The views of a scene show one set of named points, each view turned or mirrored, and shifted as a whole, with a little noise and some points left out.
In the rows, 128 means zero.

Scene 1
View 1
q_592: [132 118 117 147 151 131 128 136 137 164 102 114 148 138  89 179 110 116
 147 121]
q_525: [ 92  93 100 124 184 131 124 106 102 131 104 142 158 134 110 165 116 107
 191 135]
q_656: [117 139 109 116 153 125 135 136 130 118 103 152 127 122 113 164 113 122
 151 124]
q_970: [125 124 139 134 160 132 136 131 136 132 121 124 123 138 118 167 131 128
 130 118]
q_971: [109 118 139 133 156 140 169 138 116 141 109 119 122 148 118 170 116 128
 145 129]
q_849: [136 154 135 122 147 122 130 146 154 115 118 145 108 121 118 162 129 131
 115 111]
q_858: [119 118 131 130 149 126 135 126 119 123 119 134 126 138 112 167 130 123
 144 121]
q_855: [132 139 145 139 166 149 158 151 161 160 100 106 116 136 120 171 106 135
 114 118]
q_185: [141 141 144 131 122 113 130 142 139 106 132 143 109 135 108 168 143 129
 113 105]
q_291: [121 106 161 140 182 143 130 113 138 131 136 110 117 146 131 160 151 130
 118 116]
q_245: [116 135 150 118 169 139 149 133 140 111 125 137 105 130 142 156 135 134
 123 120]
q_620: [122 122 122 136 175 138 131 132 148 153 103 121 137 132 109 170 112 121
 140 121]
q_928: [121 122 169 131 129 124 160 133 109  95 149 129  96 152 130 164 157 138
 112 114]
q_670: [153 171 114 124  90 101 135 170 144 112 113 156 110 123  86 181 116 129
 113 106]
q_335: [137 160 135 127 124 129 161 164 149 130 108 136 106 129 111 173 110 136
 109 115]
q_691: [ 69  77 107 123 179 135 149 101  64 118 113 143 153 145 120 163 123 109
 212 147]
q_473: [ 71 122 113 108 157 139 202 139  71 105 100 157 115 139 141 162 101 128
 187 145]
View 2
q_970: [136 118 111 147 151 116  93  92 117 137 123 114 121 129 115 143 109 139
 112 111]
q_291: [131 108 109 143 144 120  85  79  96 130 115 140  95 117 104 137 122 147
 129 119]
q_855: [158 137  88 156 161 120 105  90  94 135 151 129 124 114  86 153 130 156
 100  89]
q_185: [131 141 122 156 164 119 106 114 142 124  96 102 113 125 107 130  89 130
 123 106]
q_691: [105  77 141 121 111 102  70  66 121 166 140 136 143 164 201 156 127 126
  86 165]
q_473: [116 132 157 136 127 102 115 104 148 184 160 151 151 153 169 162 141 132
  56 148]
q_670: [146 166 116 166 178 120 122 136 165 127 108  61 147 137 111 142  72 122
 103  88]
q_971: [142 127 112 155 154 109  99  86 119 148 141 136 141 128 141 153 123 141
  97 119]
q_858: [126 113 116 135 138 116  94  96 123 147 127 106 130 145 128 148 110 133
 101 121]
q_928: [122 145 143 159 160 112 113 108 140 137  98 149  96 114 114 125 114 132
 125 130]
q_335: [151 161 110 163 172 118 122 118 138 136 132 102 138 125 101 147 105 138
  97  91]
q_525: [116  76 116 119 115 113  69  72 110 153 138 102 147 167 165 159 113 127
  91 140]
q_620: [145 108  90 141 146 118  87  81 103 134 144  99 141 142 121 155 114 142
  99 106]
q_656: [125 121 120 134 137 120 101 107 134 151 132  91 141 153 123 152 105 131
  87 113]
q_849: [133 138 116 142 154 125 110 118 131 133 116  93 118 136  87 140 102 136
 106  95]
View 3
q_335: [106 136 170 154 124 171 127 146 143 118 108 104 157 146 132  97 122 128
 154 138]
q_970: [132 127 149 147 117 148 103 139 138 133 144  96 139 129 114 108 119 119
 148 113]
q_971: [124 140 160 148 104 143 110 136 110 107 149 103 122 138 120 116 109 120
 150 118]
q_691: [151 140 131 129  76  67  83 119 106  84 160 116  67 117  94 152 110 123
 147  93]
q_291: [144 116 144 137 125 161  96 134 131 158 169  90 134 129 102 110 113 119
 135  89]
q_473: [102 146 157 122  89 108 114 119  92  67 115 134  73 147 103 142 108 152
 138 112]
q_245: [120 122 153 125 126 159 107 134 133 143 124 105 131 137 104 110 115 143
 130 101]
q_858: [134 131 144 145 110 133 104 137 144 122 142 101 126 125 110 120 119 122
 152 114]
q_928: [105 117 152 148 128 188 125 134 160 135 157 112 113 138  83 133 109 139
 144 111]
q_592: [153 143 150 162 100 117  97 145 134 114 146  87 151 122 142 100 123  97
 165 128]
q_620: [147 136 152 144 106 121  92 143 120 124 133  87 149 126 134  96 123 110
 150 114]
q_849: [117 125 153 144 128 155 114 145 163 140 104 101 156 131 116 102 126 137
 144 119]
q_185: [115 123 150 158 129 168 125 144 184 138 127 104 143 128 104 114 122 127
 154 124]
q_656: [124 138 148 137 109 110 106 140 145 112 100 108 131 127 120 112 127 133
 148 117]
q_855: [127 135 167 138 126 172 107 143  99 141 142  85 165 148 138  83 112 117
 136 113]
View 4
q_855: [162 105 150 119 152 107 109 122  94 117 186 114 128 136 115 124 126  76
 132  84]
q_291: [131 100 137 100 146 117 142 130 131 108 160 113 124 142 112 116 117  95
 116  71]
q_970: [132  99 134 108 138 131 132 135 121 109 172 126 124 133  97 129 122 107
 119  87]
q_592: [158  92 141 109 128 143 139 152  96 106 186 150 112 109  74 119 115 118
 147  98]
q_620: [150  93 134 122 136 142 132 142 108 110 194 135 113 125  88 119 115  96
 140  98]
q_185: [128  95 139 102 131 122 116 132 139 102 144 128 135 128  96 153 133 132
  91 100]
q_849: [128  90 127 119 131 137 110 133 137 110 168 125 129 134  99 153 133 114
  99 109]
q_691: [ 62 131  93 111 143 193 159 143 130 133 222 162 119 149  55  95  84 129
 159  95]
q_670: [152  91 146 111 114 128  81 137 117 100 153 147 145 111  80 185 151 155
  88 129]
q_335: [151 106 147 116 136 116  82 126 104 108 169 132 145 128  99 156 140 120
 108 108]
q_525: [101 103 103 123 132 185 157 150 126 123 216 152 106 132  63 106  95 115
 152 109]
q_928: [ 97 123 134  84 148 112 121 117 139 111 145 122 149 151 107 135 126 131
  93  74]
q_656: [122  98 119 130 130 159 108 135 127 119 193 140 124 132  83 147 125 117
 122 121]
q_245: [114 106 127 118 149 129 114 120 135 120 175 110 131 153 111 133 123  96
 105  91]

In a view up to two points have been moved. Name them for each view, in the order of its rows, or write -.
view 1 -> q_855
view 2 -> q_858
view 3 -> -
view 4 -> q_291, q_849
